Each row is a point on a landscape with many peaks, with its height.
From any point a climber takes the steepest step (rise divided by distance) to one of its 4 nearest points. It stops when none of these is higher. Distance is the straight distance between rows; heights are no part of it.
fod: 123 186 119 102 123 101 95 117 163 100 111 112 111 125 154 131 106 175
 109 133 132 145 152 108 182  h=5.20
Zetu: 129 133 121 92 114 145 169 125 110 159 117 107 183 119 109 96 111 105
 107 148 175 110 89 110 140  h=4.89
nul: 110 165 119 100 117 129 90 134 141 108 138 109 138 138 150 104 116 165
 91 129 139 143 127 103 174  h=5.45
mel: 123 127 150 125 102 120 165 106 111 189 108 132 175 112 110 170 82 81
 100 116 201 138 131 131 121  h=3.71
zini: 106 150 118 128 147 125 100 128 169 97 156 111 88 118 140 115 145 153
 151 141 89 112 131 128 171  h=6.95
fulik: 129 118 146 134 110 118 101 152 135 97 137 133 128 131 144 108 130 152
 113 141 113 105 125 112 128  h=5.11
Nulob: 119 118 147 147 115 113 131 152 131 152 111 150 152 151 119 131 111 121
 109 110 151 124 155 104 118  h=3.99
Zut: 132 125 156 141 101 160 138 85 109 182 130 136 84 128 101 133 158 103
 137 121 98 128 112 168 93  h=4.96
bobu: 135 119 131 131 103 128 134 154 121 125 121 138 150 123 121 135 122 147
 110 140 138 127 147 110 135  h=3.12
piz: 109 140 110 110 162 137 130 139 123 155 101 118 182 117 146 153 95 118
 93 91 188 170 117 120 124  h=4.17
nunu: 115 94 153 162 91 111 121 115 131 158 107 152 118 140 128 130 104 103
 105 125 124 127 115 144 96  h=6.20
Tipa: 129 117 134 117 120 148 149 143 124 163 108 140 194 130 123 143 98 119
 104 129 192 138 126 107 147  h=4.02
sur: 127 132 125 101 101 139 155 121 125 138 139 138 163 118 113 120 123 134
 123 140 151 103 121 130 129  h=3.97
tagid: 125 92 142 149 136 139 138 128 147 131 184 139 142 128 139 69 135 99 139
 147 123 49 105 124 154  h=5.14
refid: 132 98 155 161 85 98 131 132 144 150 99 148 135 141 133 146 118 104 106
 95 138 153 151 122 108  h=5.58
petog: 147 60 168 134 96 134 159 99 116 151 129 155 130 126 116 76 99 92 138
 137 116 83 111 154 102  h=5.92
Kasil: 161 103 130 134 135 115 122 145 127 102 123 125 88 153 149 143 151 141
 132 128 91 163 155 118 121  h=1.12
Kiru: 100 154 104 84 137 142 139 106 136 152 85 81 154 129 151 102 99 143 104
 110 152 147 112 113 131  h=4.88
Vur: 127 161 129 117 133 102 85 134 158 86 100 114 122 117 148 101 116 178
 121 118 134 150 167 104 182  h=5.02
dop: 128 124 132 150 109 110 111 153 121 108 114 123 138 146 137 148 141 153
 129 111 125 150 157 137 138  h=0.55
ket: 138 81 191 130 79 155 146 72 94 144 113 152 120 117 102 88 104 71 124
 141 144 99 93 179 87  h=5.94
seg: 132 131 109 121 211 144 112 129 140 109 168 113 65 90 145 122 185 138
 176 131 80 113 97 131 126  h=6.34
kefov: 121 100 135 128 127 136 139 141 130 127 156 139 154 132 112 68 133 122
 153 154 139 79 102 136 157  h=5.41
kobi: 113 170 121 89 149 151 122 124 135 130 88 112 156 136 130 131 101 131
 105 118 170 141 119 103 144  h=4.92
Far: 111 149 128 127 142 115 129 106 109 137 157 131 84 142 115 165 172 127
 154 141 84 124 150 157 95  h=3.37
zedep: 134 139 132 123 142 115 128 153 162 157 103 130 197 138 122 166 96 112
 95 106 157 150 150 117 134  h=4.25
keve: 137 154 126 113 131 106 65 129 156 75 143 132 76 113 159 117 143 170 134
 143 107 126 137 111 168  h=4.35
beg: 136 120 112 136 153 121 106 131 149 82 163 109 111 120 148 112 159 158
 149 132 102 121 130 117 148  h=6.38
pir: 147 116 149 129 138 131 135 146 133 131 162 147 120 132 122 100 140 103
 147 129 91 72 99 129 129  h=4.73
Rozun: 144 119 121 137 168 156 140 145 135 133 179 161 108 150 125 102 158 116
 155 159 93 105 103 117 110  h=3.93
faf: 132 139 102 147 153 117 139 132 114 121 128 120 70 128 120 168 149 151
 152 117 95 142 150 138 112  h=4.91
keva: 128 115 110 130 141 128 126 139 130 112 154 137 115 127 144 118 135 125
 140 134 84 129 104 125 106  h=4.01
Rukep: 153 139 99 135 148 126 86 139 147 71 135 104 80 126 150 119 156 170 127
 133 91 136 131 103 153  h=6.06
pepi: 115 128 163 141 111 115 120 129 134 164 104 145 169 131 122 164 90 105
 97 102 170 145 142 126 116  h=4.44
Situf: 142 144 89 125 152 105 143 139 113 96 147 106 74 131 122 161 179 153 166
 115 94 166 143 122 114  h=4.77
ran: 118 118 111 146 147 146 148 132 111 121 157 129 72 137 116 175 170 134
 145 119 76 138 128 142 116  h=6.76
ruro: 107 134 126 110 122 137 129 129 134 124 169 122 140 115 129 82 141 122
 141 151 126 64 103 126 148  h=5.06
remul: 136 76 135 146 91 145 143 132 114 160 162 145 134 142 106 98 120 90 115
 134 117 93 107 143 130  h=5.84
vufig: 86 158 122 85 129 139 133 121 141 123 147 118 138 114 135 97 125 157 120
 150 144 105 115 121 163  h=3.87
bis: 126 125 128 110 118 145 166 119 109 145 151 142 186 111 85 80 116 98 135
 163 156 92 103 146 134  h=5.43
zel: 130 116 120 104 141 155 144 121 129 159 104 106 177 126 115 115 93 115
 108 137 175 140 95 106 111  h=4.13
darir: 119 120 126 125 121 144 155 113 113 159 148 141 85 141 109 121 164 111
 133 114 79 124 117 153 109  h=2.69
vugat: 130 115 141 138 101 148 145 115 106 154 126 138 100 141 98 156 145 112
 129 114 93 144 131 149 88  h=5.55
Dono: 100 179 115 92 149 137 119 128 140 145 105 106 135 113 157 113 114 163
 95 108 160 136 117 88 158  h=5.12
tamak: 139 132 86 121 177 125 123 129 128 98 155 110 84 129 143 181 174 145 166
 137 74 138 134 127 124  h=4.68
ratom: 134 83 142 122 102 143 154 119 116 138 162 145 153 136 110 94 132 111
 143 142 145 76 107 152 131  h=5.72
firu: 127 145 107 122 199 122 138 144 123 136 187 118 54 84 115 168 181 152
 172 132 95 132 120 148 135  h=3.53
buvug: 123 137 148 141 121 108 118 127 137 119 105 147 162 136 114 156 118 144
 96 102 155 148 157 112 149  h=1.91
fes: 104 108 161 149 83 129 143 121 130 179 107 167 163 116 108 149 103 98 99
 131 183 122 133 150 121  h=4.33
Sevif: 118 153 108 86 109 163 151 125 97 153 136 119 174 126 126 94 95 133 131
 143 175 119 98 120 138  h=3.38
bago: 119 147 128 108 126 151 135 135 148 139 139 121 151 120 112 118 117 145
 117 164 141 101 119 124 140  h=2.41
sodod: 120 109 143 128 106 131 168 141 120 177 129 153 173 128 108 126 96 107
 116 133 181 108 122 124 127  h=4.26
Bir: 158 143 89 146 147 115 123 123 103 80 110 113 70 128 136 174 148 152 174
 107 95 172 131 129 112  h=4.94
Pup: 115 125 146 127 121 132 131 167 119 133 147 146 176 131 151 99 125 120
 140 141 136 105 136 109 129  h=2.42
Dubep: 136 76 178 138 72 144 134 108 105 162 111 159 153 103 102 117 97 84 113
 131 151 106 130 150 102  h=5.97
Pidu: 134 131 142 123 165 139 121 136 152 122 178 114 99 122 132 72 158 136
 135 137 100 104 99 137 136  h=5.13
Sira: 158 128 122 161 122 101 115 129 130 119 83 139 103 147 135 153 130 130
 140 115 107 158 148 138 94  h=2.02
feke: 127 126 115 132 175 130 130 139 144 106 157 126 91 122 138 132 155 125
 142 127 74 119 118 138 126  h=5.18
mese: 157 144 129 156 138 104 118 150 139 75 95 140 120 154 156 154 123 148
 133 106 128 169 167 104 116  h=1.71
fopim: 179 132 94 156 154 88 119 129 109 69 89 118 117 162 162 161 150 135 159
 121 119 187 166 108 120  h=0.89
givi: 119 142 111 120 159 114 160 118 105 153 178 132 95 111 103 158 179 147
 153 139 102 126 117 166 140  h=4.20
muvom: 144 88 136 132 126 146 152 136 109 117 129 154 126 130 133 103 142 117
 131 133 99 120 108 149 93  h=4.64
savim: 146 143 95 136 161 98 142 121 104 132 153 122 80 106 108 180 161 141 168
 132 83 154 149 149 127  h=4.63
felig: 153 130 114 170 137 99 107 129 117 104 84 127 108 171 143 157 115 117
 136 97 133 160 166 135 108  h=1.21
gifo: 119 135 131 131 114 132 121 143 158 98 132 133 120 149 136 117 137 162
 122 129 129 133 128 116 156  h=5.22
zete: 122 134 132 141 108 126 118 121 118 130 114 121 95 141 113 171 155 131
 150 124 96 143 155 157 87  h=4.32
mege: 135 133 121 152 125 85 103 145 137 75 118 124 144 130 156 132 113 177
 130 109 130 153 170 110 144  h=3.11
zana: 97 183 123 117 120 117 106 137 140 108 95 114 175 135 125 139 109 160
 100 102 161 159 143 100 150  h=4.67
Donu: 121 131 128 123 126 121 114 135 151 85 162 134 99 108 128 95 144 128 125
 152 91 92 116 118 135  h=6.01
Kifi: 106 160 126 141 110 99 119 114 127 141 163 114 92 111 94 177 172 121 165
 156 78 126 159 185 125  h=2.96
pum: 130 133 103 96 142 155 126 133 121 158 110 111 154 120 144 118 93 118
 101 115 168 152 113 104 121  h=4.50
Vomo: 113 150 125 131 119 120 129 147 128 118 121 136 182 125 152 144 114 147
 87 121 166 122 140 127 144  h=5.93
rul: 128 86 142 143 92 148 133 121 127 135 128 153 124 137 138 134 130 95 130
 122 113 102 144 137 97  h=6.13
Rika: 104 112 153 140 109 112 133 143 133 155 110 155 164 125 112 159 101 121
 105 121 168 138 158 120 121  h=4.42
bamun: 117 129 131 99 159 167 117 126 124 157 86 68 163 120 153 108 82 105 107
 107 154 133 120 97 109  h=4.36
tafa: 100 158 111 68 122 166 133 111 133 141 123 113 141 118 144 112 111 139
 98 163 133 112 106 125 152  h=2.49
bifa: 166 155 124 146 147 83 77 132 136 68 105 124 118 133 155 120 131 150 147
 125 141 165 170 100 145  h=3.85
suk: 109 155 128 113 122 137 98 112 146 86 146 117 105 123 141 100 134 167
 119 137 108 126 136 114 155  h=6.02
Tuso: 160 139 83 150 141 109 104 140 136 74 116 112 80 132 134 131 123 150 150
 133 106 171 147 119 141  h=5.44
duzi: 147 107 121 113 147 143 140 122 118 170 107 115 175 98 104 160 86 95 100
 101 194 143 111 106 108  h=3.96
Vip: 102 157 144 133 110 134 143 85 98 157 154 125 91 140 92 176 160 109 148
 153 77 118 109 179 104  h=3.91
rinu: 137 123 136 98 155 171 123 108 146 144 82 91 166 108 141 99 90 101 102
 92 181 145 99 101 107  h=3.68
kemar: 129 131 108 150 146 94 121 119 112 100 109 128 85 137 117 175 139 131
 162 118 100 157 148 133 104  h=4.24
Dopu: 173 143 111 153 131 105 82 129 138 42 102 102 104 123 159 126 119 160
 154 123 116 146 161 114 150  h=4.30
bubik: 118 140 126 124 103 134 141 132 132 132 100 137 163 145 135 117 130 147
 108 147 172 129 113 114 152  h=3.08
zug: 141 86 161 145 80 161 125 98 89 164 121 138 128 145 117 105 128 63 116
 132 122 115 117 158 90  h=5.99
ziz: 136 141 123 100 129 139 158 120 125 141 147 138 175 102 88 53 108 115
 146 174 156 71 81 153 163  h=5.01
boba: 122 87 138 166 103 110 139 136 130 101 127 133 143 162 126 129 126 117
 111 126 117 140 136 127 112  h=3.82
leko: 121 114 141 114 122 142 175 126 103 198 103 136 174 115 108 138 89 106
 110 107 180 121 98 136 119  h=4.00
bol: 136 97 145 149 101 133 139 117 118 158 130 137 112 154 134 138 130 94
 125 133 102 120 134 159 86  h=6.10
Mosi: 113 106 155 154 110 104 109 141 137 153 91 156 162 125 117 156 111 106
 107 102 166 132 161 140 112  h=4.76
Puvul: 122 133 115 124 185 114 85 124 162 93 148 94 51 107 158 113 166 137 171
 133 77 141 108 123 165  h=4.95

Where does a climber stop that starts at each point below?
zel => nunu
pir => nunu
ziz => nunu
Sevif => nunu
bifa => zini
rinu => zini
pum => zini
bamun => zini
